Points on a hilly landscape, in no order, each with its height.
From any point a climber steps to the highest of the 2 points nearest to it. It stops when none of these is higher. Distance is the straight distance between rows; heights are no part of it.
J943: [-12 -15  -3  -3  18  -1   2   4 -14   1  -8  -4   7  10 -10 -10  -5  25
  15 -26 -14  -5   2   6 -12 -20  -2   7   0   3  28  -5   0   6   6 -22
  -9   6   0  11   4  22  -9 -13   0  -2  -2  10]  height 20.6
J433: [-26  -2  -4  16   0   3 -12 -17   0   4  -4 -14  -8   6  -3   2   1  16
 -15 -14  22  -1   6  12 -11   5   7   2  -1  10  -8  -3 -10  -7  10  -2
   8   4   2  -7   5 -15 -10  11  -1  -7 -19  -7]  height 39.0
J586: [ 11 -10   9  -8  -2 -21   2   8 -19  -2  -4   7   5  -6  -9 -16  -1   7
  12   2 -12   0  11  -9  -3   3 -12   1   7 -12  19   5  26  22 -15  -4
  -7   1  -4  -5   7  19  -1  -1  -6   6  13  15]  height 18.2
J380: [  2  12  12   2  -2  13  -9  11   3   3   3   2 -14  -4  -2  10   0  -6
   1   8  -3  11  -1  -3   4   5   4 -22  -5   5 -13  -1  15   0 -17  29
 -21   2   7   1  -4 -16  -3   0  14   2  -1  -7]  height 32.9
J267: [ -2   2 -10   6   7  20  -2  -3   7   6   0  -7   9   8  14   5  -8   9
  -1  15   2  -6  -8  16   7 -15   5   2   2  20   0  15 -17   8   3  -8
  -3  -3   6   9   4  16   4  10  -9 -18 -12 -18]  height 16.6
J194: [  6  -9  10  -4 -12 -20   6  -7   1 -25   1  -7 -14  -1 -22   5  -9  -1
   2 -13  -1   1   7  -8   9  15 -10  13  -9  -6  -6 -12  -4 -20  12  -1
  13   8 -16  -6  -6 -14  15  -2  23  19  14  15]  height 21.9
J794: [ -6   5 -12  -7  17   4   7   6  -8   0 -14   0  -3   5  -8  -2  -4  19
   6 -33  -5 -10   2  15 -17  -7   1   8   4  -5  34  -9 -13  -4   9 -20
  -1   6   1  26  -2  18 -12  -5  -8   7  -1  19]  height 23.0
J359: [-10 -23  -1   4   1  -1  10 -18   1  -5  -7  -8  15  12  -1   0  -5  -1
  11   0  -4  -1 -11  -4   2 -15  -9  14  -3  11  -5  -2 -13 -10  16 -10
   9   6 -11 -15   2   0  10  -8  22  -5   5  -6]  height 22.9
J136: [  5  -1 -12  -3   1 -18   2  -4   2   9  -5  10  13 -10   4 -12  -1 -10
   2   7  10   0   5  -8  -1   2  -1  11  10 -17   2   2  -3  10  -7  -8
  19  -2  -4 -15  -1  11   4   1 -20  -2   4  14]  height 34.3
J683: [-14 -13  13 -16 -18  -1   8 -16  -2  -4   0   0  28  -4  20   9   1  -7
  17  21   4   3  -4  -4  -9   1  12   0  -4  -4 -29   2  -4  14  10  18
  -1  16   3 -22   6   4   6  20  15   0  11   0]  height 23.1
J257: [ 21  13   0  -2 -16   8  14  -8  15  -8   7  -1 -10  -3  -4  20  -1 -14
  -2   1  -1   5  -9  -5  14   4   2   6  -8  -2 -19  -3 -22 -23  11  -1
   9  -9  -3  11  -3 -11  17   7  16   9   5   5]  height 7.4
J9: [ 13  10   3 -16 -16  -9   0  10  -8  -7   7   8  14 -12   5 -12   7 -14
   1  27  -2   5   0  -8   4   3   8   5   7 -11  -3  15   3  13 -14  11
   3  -3   2  -2   0  25   5   9 -27   8  12   8]  height 28.0
J464: [ 20   1   8   7  -9 -17   2   0  -4  -7  11   0 -29  -4 -13  -1  -6 -11
   0  -3  -1  -4  14 -13  12  18 -21  -6  -8  -4  12  -7  19 -10  -8  -4
   6 -11  -9  -4 -16 -24   6 -13  13  11   8   8]  height 26.6
J870: [  5  -8  -8   8  10   6   1  15  12   6  15   1  10  11   8  -8  -2 -11
   4  11 -11  -6 -12  -4  13 -24 -12   0  -5   7   1   8   4   2 -10  -7
  -3  -8   0  -6  -5  -8   5 -19  -5 -18  -2 -16]  height 41.9
J973: [ 14  -1 -10   8  -3   2   6   1   9   7  13   6  17   4  14  -3   5 -25
   0  20   0   2 -11 -14   7 -10  -1   1  -5  -4 -16  10   3   7  -7   4
   8 -10   0 -16  -2  -9   9 -13  -8 -10   0 -15]  height 41.3
J949: [ -1  -1  -9  -4   8 -11  12 -11  -3   0 -18  -9  -6   0 -11  -3  -5  13
  -1 -24   4  -5  13   8  -6   4   0  13   8  -6  23  -5 -17  -3  10 -21
  11   6  -7  11   2  11   0   8  -5   8   1  21]  height 25.5
J606: [-12  21  -6  -1  -9   3   0  -4   6   0  -6   0  -9  -2   1   4   1  -4
 -20   2  15   3   2  16  -7  13   9  -1  11   0  -6  -5 -23 -11   3  13
  12  10   5   7 -11  -2 -10  18 -19   3  -5   2]  height 38.6
J598: [ -2  15  11  -1   4   1   0  11  13  -3  -5  -2 -14 -11  -7   8   4  -2
 -14   2   2   6  11  15   1  24  15  -8   6 -18  -1  -3   2   3  -8  15
 -12   9  -1   7  -6 -17  -2  18 -11   4   0  15]  height 35.8
J567: [ -5  -1  -7   5  -8   1 -11  -2 -18   2   2   0  -1  -3 -18 -23  11  20
  -9   1  -2   9   3 -21   1   3  -1   7  -7 -11   1   0   4  -3   8  -3
  17 -16   1   3  -3  13   1 -19 -15   0 -21 -27]  height 43.4
J705: [ -1 -16  -1   9  -3   2   5 -16 -15  -9  -3  -6   6  10   1   2   0   3
  12   0 -13  -4  -5  -5   4 -16 -21   3  -2  22   7   5   0  -8   3 -13
   4 -12  -3  -2   2   6   3 -11  23   0   7 -15]  height 25.4
J940: [ -5  -1   5 -11 -19  -9  -4  -5 -14  -9   2  -1  11 -11   7 -11   2  -4
  -3  33   6   3   9   0   0  12   8   4   8  -4 -10  15  -6  13  -7  12
  14   5   6  -8  -5  23   2  18 -22   4   2  -5]  height 31.0
J641: [  6   4  10  -6 -14   2   7  -3 -17 -14  -1  -4  -3   2  -1  -1  -1  -1
   9  13 -15   5   0  -1   3   2 -13  -3   2  16   5   8   0   2  -9   6
  -7   0   3   9  -2  16   1   8  13  10  11   1]  height 14.2
J114: [ -5  -3   0  -7  -3 -20  -5   8 -18  -1   1  25  18   0  14  -4   6  -5
  -6 -15  12  -2  -8  -4 -18  -5  -3  -3  14   0   7  -8  18   5  -5  -3
  -5   5   8  -4   6   7 -22  -6 -15  13  14  24]  height 6.0
J8: [-12  -5   1   9  16  13  -6   9   4   3   5  -9   5   6   5   6  -4  22
  -7  -1   0  -4  -2  23   5 -14  13   2  -2   9   8  11   0  15   6 -14
 -20  -4   7   8  13  10  -2  11 -10 -18 -13  -7]  height 14.7
J544: [ -7  -9   9  11  16   1  -4  10 -11   3   3  -7  -3   5   1   4  -4  21
  -3 -12  -6  -5   8  20   0 -11   3  -6   1  12  16   9  17  18  -7 -16
 -31  -6   8   2  11   2 -12   8  -2 -11  -5   1]  height 13.2
J186: [-13  -6   4   2  13  24   0  -2  28  11  -2 -16   3  11   1   5 -15   3
  11  13   2   3 -11   4  16 -12   5  -5  -3   7  -8   8 -12   1   1   6
  -6  11  -6  -5  -8  -8   6   1  11 -19  -5  -7]  height 24.1
J153: [ 10  -8 -13  13  17  -8  15  -9   8  22  -7   6  -1   6   2  -1 -10 -11
   8 -13  -3 -11   8  -7  -3  -7 -15  -1  -2  -3  11   0   6   8 -14 -18
   4  -1  -5 -13  -5 -19   2 -16   3 -11  -1  13]  height 11.5
J719: [ 22  13  -6   0  -6  -2  17  -8  18   0   1  -6 -15   1  -4  12 -11 -15
  -3 -10   4  -7   4  -6  16  12 -11  10  -3 -10   4  -9 -17 -20  10 -10
  20  -8 -13   5  -6 -15  14  -2   6  10   5  15]  height 8.9
J391: [-31 -14   1  14   7   2 -12 -13   4  11  -1  -9   0  10   1  -2   1  11
  -1 -13  19  -4   5   1 -18  -2   5  -3  -6   5 -12 -10   6  -1   1   9
   1  12  -1 -22   7 -22 -13   0  12  -8 -11  -2]  height 35.3
J882: [ -2 -17   6  10  -3  -8  -1 -10  -2  -5  -2 -11   0   0  -5   1  -5   7
  -3  12   0   4   8   3  13  10   0   7  -6   3  -4   4   4   9   7  -5
   0  -2  -4 -12   7   0  11   9  11  -8  -2  -8]  height 20.7
J475: [-14   3  -9  -4  -2  17   5 -12   6   6  -5  -2  21  10  25   7  -9  -4
   6  18   6  -6  -9  14  -6 -13   1  -1   7  21  -9   8 -27  10   4   5
   8  16  10  -1  -6  15  -2  17 -13  -9  -2 -10]  height 18.6
J331: [ 16  14   5  -4   4  17  -4  10   6  -7   0  -2 -15  -4 -13  12  10   8
  -1 -13  -6   1  -7   1   8   3  10   0  -3  -8   3   2  -5 -13  13  -2
 -11 -15  -2  29  10   2   7  -5   5   9  -5  -5]  height 37.6
J899: [  8   8   4  -2   3  -7  -1  23   8   0  19  21   0  -1  20  14   5 -12
 -15 -12   4 -13  -9  15  -5 -12  -7 -13  -4   8   3  -7  13 -11   1 -12
 -21 -12   9   7  -5 -18 -14   0  -9  -4   8  16]  height 2.8
J401: [  2   3   5  -8  -8  -7 -12  23  -3 -15  20   1  -2   0 -23 -21  15  -2
   2  -2  -7   3 -13 -16   2  -6   2  11  -9  -8  -1  -3  11 -15  -2   4
   3   2  -7   7 -11   1  -1 -25  -6  10   4   0]  height 18.8
J730: [-14   7  -3  10   2  -1   2  -6  11   3  -1 -10  -6   3   0   4  -5   3
 -21  -8  18  -6   8  20  -3   3   3   3   6   4  -1  -1 -18  -6   3  -5
   4  10  -1  -4  -5 -16  -5  18 -15  -6  -9   9]  height 43.1
J722: [  1  16 -11  -4   7   8   6  16  28   4   8  -4   5   5   7   4  -5 -10
 -11   6   5  -8 -10  14   9 -10   2   6   3  -2  -2  -1 -26  -8  -2  -2
   6   9   0   7 -12  -3   4   5 -25 -12  -2   5]  height 43.0
J867: [ -1   4   3   1   2  10  -7   7  18  -6  15  -7 -13   9  -7   8  -2  -4
  -1   0  -6  -4 -10  -1  17 -18 -12  -4 -14  20  -9  -2  -9 -26  -3   2
  -4  -4   2   4 -20 -19   3 -17  12  -1  -3 -11]  height 4.8
J928: [ 21  12 -10  10 -12   0  -1   0  -2   5   5  17   3   0  15  -3   5 -23
  -8  13   7   4  -7 -17   0   3   0  -9  -4  -2 -11   1   8  -3  -9   8
  11 -22   4   0  -4  -7   0 -13  -7   0  -1 -15]  height 46.4
J400: [-10   6  11 -13 -10   0 -12  15 -21 -12   2  10   9  -6  14  -5  11   7
  -5   3  -7   6  -2   6 -14   3  12  -8   8   6  -2   4  15  18  -4  18
 -17   4  16   9  11  22 -19  10 -11  10   0  -7]  height 8.7
J177: [-14  14 -11  -1   9  11   5  11  22   7   4  -4   5   7  16   8  -8  -6
  -9  -2  14 -11  -3  25  -8  -9  11   1   3  -2  -5  -1 -23   4  -5   1
  -2  19   5  -1  -7  -9  -6  21 -25 -10  -2  18]  height 49.3
J638: [  3 -30   6  -4   0 -19   6  -2 -18  -7  -9  -3   7   0 -14 -16  -4   8
  21   4 -19   0   6 -11  -1  -2 -16   6  -1  -6  16   1  22  15  -5 -11
  -1   3 -12 -14  10  17  11  -9  14   4  18   7]  height 20.3
J474: [  8  19   5  -5  18  16   1  19   9  -2  -7  -3 -19  -3 -10  20   2   6
  -2 -20  -8  -3   0  15   1   4   8  -4   7 -11  17  -3   4  -9   3  -3
 -22  -1   0  31   1 -11   2   1  -5  10   1   7]  height 32.4
J29: [  8 -12   3  -8  -9 -26   2  -3 -20 -10  -3  21  22  -5   3  -2  10  -4
   2 -12   9   1 -10 -12 -13  -3  -3   9   7  -6   5  -6  17  -2   6 -11
  -1  -6  -3  -4  18  12  -7  -4   2  16  22  23]  height 5.0
J92: [ 16  -4   2   4   1  -3  -3  11  -7   2  10  10  -1  -2  -5  -7  12  -3
   4  -6  -9  -1 -10 -15   1  -7  -9  -3  -3   0   4  -3  22  -2  -3  -1
 -10 -17  -2   3   7  -3  -2 -22   6  -1   3  -6]  height 14.5
J213: [  9   3   4   1   6 -18   0  -2  -3   8  -4   5 -22  -6  -8  -3  -8  -3
   2  -6  -1   1  15  -8  -1  21  -9  -7   3 -10  15 -11  19   7 -12   3
  -4   2  -5  -2  -9 -16  -2  -2   7   6   4  13]  height 28.9
J314: [ -4  -6  -6  -2   2 -14   4  -6   7   7  -2   3  21  -5   6  -5  -2  -4
   0   0  25  -7   8  10  -8  -3  14  13   7 -15  -4   5 -10  13   1 -12
  11  10  -1 -24   8   6   4  16 -26  -5   4  26]  height 38.0
J256: [ -3   4   5   3   1   3  -2 -12  -3  -4 -13   3  -7  -1  -5  15   5   8
 -10 -16   8   4  -1   0  -4  15   8  -1   3   3  -2 -10  -1 -13  17  -2
  -1  -6   0  12  11  -4  -6   5  20  13  -6   3]  height 37.0
J60: [-10  -9  13  -1 -17 -21   6 -12  -1 -21  -4  -9   5   0 -12   7 -13   0
  -5   2   5   5   4   4   3   8  -3  11  -2   2 -14  -8 -16 -14   9   6
  13  17  -7 -18  -7  -8  11  16  13   9  14   8]  height 19.6
J969: [  5  -2   4   6   5  13  -1  -7 -14   8  -8   3  -2   1  14   9  -6  -2
  15  11 -15   7   9  -7   1  -2 -12 -22   4  16   4  14  18  21 -21  10
 -14  -8   9  -1   5   3  -3  -1  18   0   0 -18]  height 31.3
J753: [  7  -2  -8  -5  -7   8   1   1  -5   6  -4   2   6  -6   2 -17   4  -8
  12  24 -13   6   2 -14   5   1   1  -1   0  -8  -4  11  -2   7  -9  11
  14  -6   0   0  -7  20   9 -11  -8  -4  -3 -19]  height 32.8
J155: [ 11  14 -16  -8   1   4   8   9  14  -7  14   7  20   6  12   6   0 -14
  -7   7   6 -10 -23   8   3 -23  -3  16   2   4  -7   0 -28 -13   9 -10
  14   0   2   9  -5  11   6   3 -15  -4   6   0]  height 45.5
J160: [ 12  -4  -9   6   9 -12  14 -12  16  13  -5   4  -2   3   1   7 -10 -13
  -3 -20  10  -9   6  -7   1   3  -8   9  -2  -6   2 -11  -4  -9   3 -19
  12  -1 -12 -14  -3 -23   8  -8   7  -4   2  19]  height 10.3
J769: [-33   1  -1   2   9  18 -14  -5  17  18  -8 -11  -9   4  -2   1  -2   6
   3  -3  13   4   3   5 -12   3  10 -11  -4   3 -15  -9  -4  -3  -7  25
   2  21   4 -10  -9 -17 -14   1   5  -7 -14  -6]  height 31.4
J711: [ 15  10  -2  -2 -11  -3   0  -5  -7   0  -2  11  -6  -7   7   5   3 -12
  -6   9   4   9   3 -10  -3  23   4  -6   0  -6  -9  -6   4  -3   0  13
   7  -9   4   5   2  -1  -4   4   6   8  -1   0]  height 53.5
J643: [-12  -7  -3  -2   6  15  -6   4  22   5   4 -14   6   7  -6 -11  -1  11
  -3  11   3   1 -11   5  13  -7  14  12  -3  -3  -7   5 -16  -6  15   2
   7   7  -9  -3  -2   5   8  -4  -9 -19 -16 -16]  height 20.8
J558: [-15  -8  14 -11 -16  11  -4  -6  -3  -2   6  -1  22   3  23  -1   5  -7
  12  27  -3   3  -4  -4  -3  -3   8 -13  -2   9 -20  10   4  15  -5  28
  -6  13   9 -15   1   1  -2   9   6   0   1 -18]  height 25.6
J245: [-12 -10  -8  -5  13  -1   4  -2  12  21  -7  -4  10  -8  -1  -9   1   8
  -1  -3  12   0  12   8 -10   0  24   7   0 -23  -2   2  -8  13   7  -9
   6   7  -4 -10   7   5   1   8 -21 -15 -13  11]  height 42.6
J338: [-17   1   7 -12  -9 -13 -10   7 -16   3  -5  16   7  -8   8 -14  10  -2
  -6  -5   8   6   2  -2 -19   6   7  -9  12  -4   2  -7  18  11  -8  15
  -5  11   7  -6   3   8 -25   1 -14  13   6  10]  height 7.2
J466: [ 29   6  -7 -10  -7   4  10   3  -3   3   1   6   5 -10   8  -4   2 -17
  16  23 -14   4   2 -14   7   7  -2   3  -3 -15  -1  11   1  15  -9   3
   6 -10  -2   1   4  21  15   3  -3   0  11   0]  height 28.8
J62: [  3   7   9  -3   4  -8   4   0  -1   3 -10   8 -13 -11   3  10  -3  -2
  -3  -2   0   4  16   6  -8  25   4 -16   6 -10   3  -8  13  13 -10  13
 -19  11   2   0  -2  -8  -8  20   8  10   9  23]  height 31.9
J227: [ -6  -5  -1  -7 -10   7  10 -20   2   4  -7  -2  26   1  22  12   2  -5
   8  21   8  -2  -8   4  -5  -1  13   6   2   7 -24   8 -18   9  16   9
  10   7   8 -11   6  11   8  22   5  -4   0 -10]  height 21.0
J720: [-13  11  -4  -3  16  24  -2   3  27  23 -10  -9  -5   7   3   9 -14  -7
   9   4   4   2  -3   3   3  -6   5 -17  -2   3  -8  -1 -10   0 -16  17
  -7  18   4  -5 -16 -16   0   0   3 -14  -6  -1]  height 27.4
J295: [  8  -6  -3   4   8  -5  -6 -18  -1  -1  -8   4 -19  -8  -4  13  -1  10
  -4  -8   2   9  12  -7   1  29   9   1  -4 -10  -2  -9   7   2  17  -5
  -1 -11  -4   4  16  -4   7   6  23   4  -9  -3]  height 41.4
J191: [-11  13   8   0  -2   4  -5  12   2   1   5   2 -14   2   1   5  -3  -6
  -9  -1   1   2  -2   7  -1  -2  -5 -17   4  11  -3 -11   5  -6 -16  19
 -13  10   9  -2 -14 -19 -16   0  -2   2   6   5]  height 37.1
J689: [ 13  -5   6   2  10   4   0   9 -14   3  -3   9   0   1   9  10   3  11
   9 -13 -11  -3  -2   6  -4 -12  -1 -10   5  13  13   6  19  14  -3 -10
 -31 -14   8  11  20   9  -8   0  10  -1   3   2]  height 11.8
J239: [  0  -4  -9  21   0   4  -6  -9 -15   5   2  -2  -3   3  -4 -11   4  12
  -9   1  -3   2   5 -10   3  -4  -8  -1  -2   2   4   2   9   5   0  -7
   7 -21   4  -1   7   0  -1 -16  -5  -8 -17 -30]  height 38.4
J430: [ 11   1 -14   7   8   3  -3 -17  -1  12 -11  12 -10  -7  10  14  -3  -5
   4   5   1   6  10 -13  -3  21   3 -13  -1  -6  -7  -6   6  10   0   6
   4 -14   3   1   7  -2   3   0  20  -1  -8 -15]  height 46.6
J580: [-22  -1  -4  -4  17  21 -16   6  -1   4  -8  -2   1   4  -8   0   2  20
   4  -9  -3   7 -10   5  -5  -9  13  -2  -1   6   0  -1  -5  -3  11   4
  -6   6   7  13   6  17  -4  -7   4  -5 -15 -17]  height 42.1
J671: [ 11   6  13 -12  -6  -8  17   9  10 -13   4 -13 -12   0 -23   2  -2  -8
  11 -16  -9 -10   1  -2  10   2 -15   5  -1 -11   8  -5  -4 -20   4  -6
   3   9 -15   4 -13 -15  12 -10   9  17  17  24]  height 24.7
J700: [  4   0   3   8  -2 -14  -2   3  13  -1   5 -11 -16  -3 -16 -10  -6  -4
 -12   0   6   1  13  -5  17  12  -4   7  -2 -13   0  -4   0  -7  -4   0
  13   5 -12 -13 -13 -25  11  -4  -7  -2  -4   7]  height 28.7
J513: [ -5  -4 -10   3   1  -4   6  -9  -8   1 -12 -12  -1   7 -10 -13  -9  10
   4  -6  -3  -5   8   0   1  -6 -12  13   7   4  21   2 -13  -2   3 -19
  16   1  -7   1  -3  16   5  -2  -8  -6  -4   0]  height 28.3
J817: [-17  10   7   1   1   4   3  14   9  -7   7  -3   0   3  10  11  -1  -4
 -11  -1   6  -6  -1  23  -7  -3   4 -10   5   3  -2  -7  -3   2  -9   9
 -20  16   9  -4  -4 -13 -15  23 -14   0  13  19]  height 42.4
J798: [  3   7   7  -9   3   6  -2   8 -12   2  -1  16   9  -2  25  12   4  -3
   4 -11  -6   2  -7   9 -15  -7   5 -16   8  11   2   1  13  17  -8   9
 -27   3  13   8  17   9 -18   8  -1   6   5   5]  height 10.2
J687: [ 14   4   8  -5  -6  -4   1   5 -27  -6  -7   5 -12  -6  -8  -8   1  11
  10   4 -19  -1  10  -4  -5  13 -13  -9   3  -1  20   9  19  19 -13   0
 -11  -9   4  15   9  21  -4   8   1  10   9   0]  height 16.2
J543: [-14   2  -1  -4   5   8 -10  -1 -13  -3  -9   8   3   0  -1   4   9  10
   2 -17   1   4 -13   1 -15  -5   5  -2   3  11  -2  -9   2  -8  11   7
  -7   1   8  14   9  10 -17  -5  17   7  -4  -8]  height 36.5
J920: [ 13  -6   1   5  17  -2   5   9   7  19   2   5  -3   0  -2   2   2  -3
   6 -17  -5  -4   2  -3   2  -7   0  -3  -3  -6   8  -3  20   5  -4 -12
 -18  -7  -3  -8   6 -17   0 -13   7 -11  -3   9]  height 12.8
J596: [ 16   6   3  -1   2   3  -5  14  17  -5  22   9  -6   0   8  12   7  -8
  -7  -5  -4 -12 -11   7  13 -19 -13  -9 -12  14  -2   1   3 -18   1 -10
 -18 -21   5   6  -6 -18   0 -12   3  -6   3  -3]  height 3.7
J372: [-13  -9 -10  13   8  -2 -13   9   1   3  16   3  10   8  10 -10   1   2
 -11   0   5 -12  -9   6  -2 -19  -7   5  -4  11   0   5   2   4   2 -10
   3  -2   2  -9   0  -5  -8  -9 -15 -17  -9 -11]  height 47.6
J667: [-11   2  -7   5  -2   3  -7  -1  10  -5   8 -12   7   2  -6  -6   6  13
 -20   5  15  -3  -9  13   4  -6  15  21   1  -2  -7   5 -22 -11  20  -7
  14  -2  -1   6   6   8   4   8 -23 -10 -17 -15]  height 18.1
J763: [  2  -4 -13   6  -2 -13   3  -7 -15   3  -7   8   6   1   2 -13   0  -3
  -1  -4   3  -4   4  -9  -7  -5 -15   7  10   0  16  -1   2   5  -3 -13
  18  -6  -2  -4   1  11  -6  -9 -11   0   3   1]  height 31.1
J154: [ 12 -10  -5  -3  -7 -13   2 -10 -17  -4  -5  15  14  -8   2  -2  14   0
   0  -6   3   5  -5 -15  -8   7   1  12   0  -9  -2  -9  11  -1  16 -10
   7 -13  -4  -2  21  13   2  -5  13   7   7   0]  height 3.9
J536: [ 18  -4  11  -5 -14  -7   1  11  -1 -17  15 -11 -13   3 -30 -16   4  -6
  10   1 -15  -2  -3 -12  12   2 -10   9 -12 -10   6   5   7 -11  -2  -7
   6   0 -15   0 -10  -3  17 -19   7  11  16   9]  height 21.7
J190: [ -6  -5  -5  -5   1   2  -8   9  -2   7   3  -2  10   1 -10 -28   7   7
   1  13  -7   7  -4 -16   4 -11   3   9  -3 -13   2   2   0   3   0   0
  14  -4  -4  -1  -5  18   4 -19 -19 -10 -11 -18]  height 37.8
J875: [-14 -23  -4  -7   4   0  11 -12  13   3 -14  -7  26   6   0  -8 -10  -2
  14   6   7  -2 -12   0  -3 -12   9  17   0  -3  -8   1 -21   0  18  -6
  13  20 -14 -19  -5   9   9   0   4 -13   5   7]  height 20.2
J368: [ 12  -5   9   4 -11  -1 -10   6 -15 -11  14   0  -3  -1 -17 -14  18   3
   4   6 -14  10  -4 -16   4   0   4   3 -13  -2  -6   6  22  -5   0   3
  -6 -12  -4   2   6  -1   8 -20  12   6  -1 -14]  height 16.3
J88: [  9  -4  -7  12  -2  10   4 -19 -18  -1  -9  -1  -8   4   5   7  -3  -3
  13  10 -13   4   5 -13   4   3 -19 -13  -2  14   4   9   8   4 -12   1
   7 -18   6   2  -2   5   4  -7  31   7   1 -22]  height 28.4
J80: [  5  14 -13  -8   3   8   1  12   6  -6   9  18  12  -1  20  11   1 -11
 -11 -10   7 -10 -22   8  -7 -17  -5   2  -1  10  -5 -12 -18 -22  13  -7
   9  -5   9  22  -2   5  -7  -3  -3   4   2   1]  height 52.8
J272: [-24  -6   1  -4  15   9  -4  -2   4  11 -14 -10  -3  -5 -17 -10   0  22
   2 -10  -1   6   9   5  -8   6  18   2   4 -12   3  -2  -9   2  11   0
   0  10  -3   4  -1  12  -2   1  -7  -6 -18  -2]  height 50.2
J592: [  6 -19   7   6   6 -11   5 -10  -8  -2  -8  -7  -5  -2 -11   1  -6  12
   9  -6 -11   0  11   0   4   4  -7   3  -1   3  10   1  13   8   4 -13
  -8  -1  -8  -7  12   1   9   1  21  -1   5   3]  height 22.6
J23: [-13  13   1  -4 -20  -5  -5  -3  -9  -6   0  -5  -6  -8   0  -7   4  -1
 -14  22   9   8  12   7  -3  19   6  -2   8   0 -11   2 -11   0  -9  22
  15  10   8  -3 -14   5  -7  21 -20   5  -4  -2]  height 34.4
J944: [ 17   6  -1  14 -10  -9  -5  -5   1  -6  10  -5 -30  -2 -13  -3  -4   0
 -11  -3   2   2  16 -11  19  23  -5   5  -7  -6   3  -3   3 -10   2  -6
  14 -14  -9   4  -8 -20   8  -9   4   9  -8  -6]  height 26.2
J729: [-10  -7  -5  15   0  -4  -4 -15 -14   9  -4   3   4   1  16  -4   0   0
  -2   6  -2  -1  10  -6  -7  -1 -10 -12   5  10   3   9  14  20 -13   2
   3  -6   7 -13   3  -1  -9  -3   0  -3 -10 -18]  height 34.6
J222: [  3  11  10  -9  10   5  11   7   9  -7  -8 -13 -14   0 -15   8  -3   2
  14 -14 -13  -4   0   8   3   0  -9  -1   4  -5  15  -5  -6 -11   0   0
 -11  12  -6  15  -8  -3   4  -2   9  13  10  20]  height 27.9
J765: [  5   1  13  10   5 -14   2   5  15   0   8 -10 -13  -7  -7   5  -4   0
 -18  -6  10  -2  15   9  11  20   6   2  -2 -18   0  -3  10   0  -1  -4
  -8   1 -10 -11   1 -30   8  13  -6  -3  -1  17]  height 31.6
J903: [-13   2  16 -16 -10  16  -9   9  -1  -1  -1   3   4  -2   5  -2   5  -6
  14  18 -12  14  -5  -4  -5   3  13 -19  -4   7 -20   7   6   7 -14  39
 -16  18   9  -3  -5   3  -6   1   7   4  -1 -11]  height 28.6
J148: [  0  -6   4  13 -15 -21 -11  -8 -20 -10   5  -3  -8  -8  -5 -10   0   6
 -15  12   5   7  16  -3   3  18  -4   2   0   2   2   6  10   6  -5   1
  10  -7   0  -7   1   0  -1   8  -5   0  -4  -9]  height 18.7
J408: [ 19  12   2   0 -14  16   2  -7   8 -10  13  -2 -14   3  -5  18   4  -9
   1  -5  -2   1 -11  -9  12  -7  -4  -4 -13  15 -15  -1 -15 -31   5   0
   3 -16   2  17  -9  -9  10 -11  23  11   5 -11]  height 6.1
J327: [ 12  19  -8  -7   8  23  -4  12  11  -5   0   7  -3  -2   7  17   5  -3
   0  -5   0   2 -18   6   1  -9   8  -4  -1   5  -5  -4 -15 -17   7   6
  -3  -4   7  31   6  13   5  -1   2   3  -4  -9]  height 44.3

Two climbers start at each pair of points below. Name the first point that both come to, or write none.
J875 / J949 -> none
J227 / J60 -> none
J794 / J943 -> J513

Call two points neighbours if one is among the 2 nearest of the other. Go from one point of each pair to the other, from neighbour to neighbour, staying as high as possible. Name the lowest point that can't be avoided.
J372 / J711 -> J973
J80 / J592 -> J60
J80 / J177 -> J722
J567 / J272 -> J543
J372 / J567 -> J239
J711 / J730 -> J9

For each start below, name the point where the climber stops.
J643 -> J730
J475 -> J177
J29 -> J177
J920 -> J80
J194 -> J80
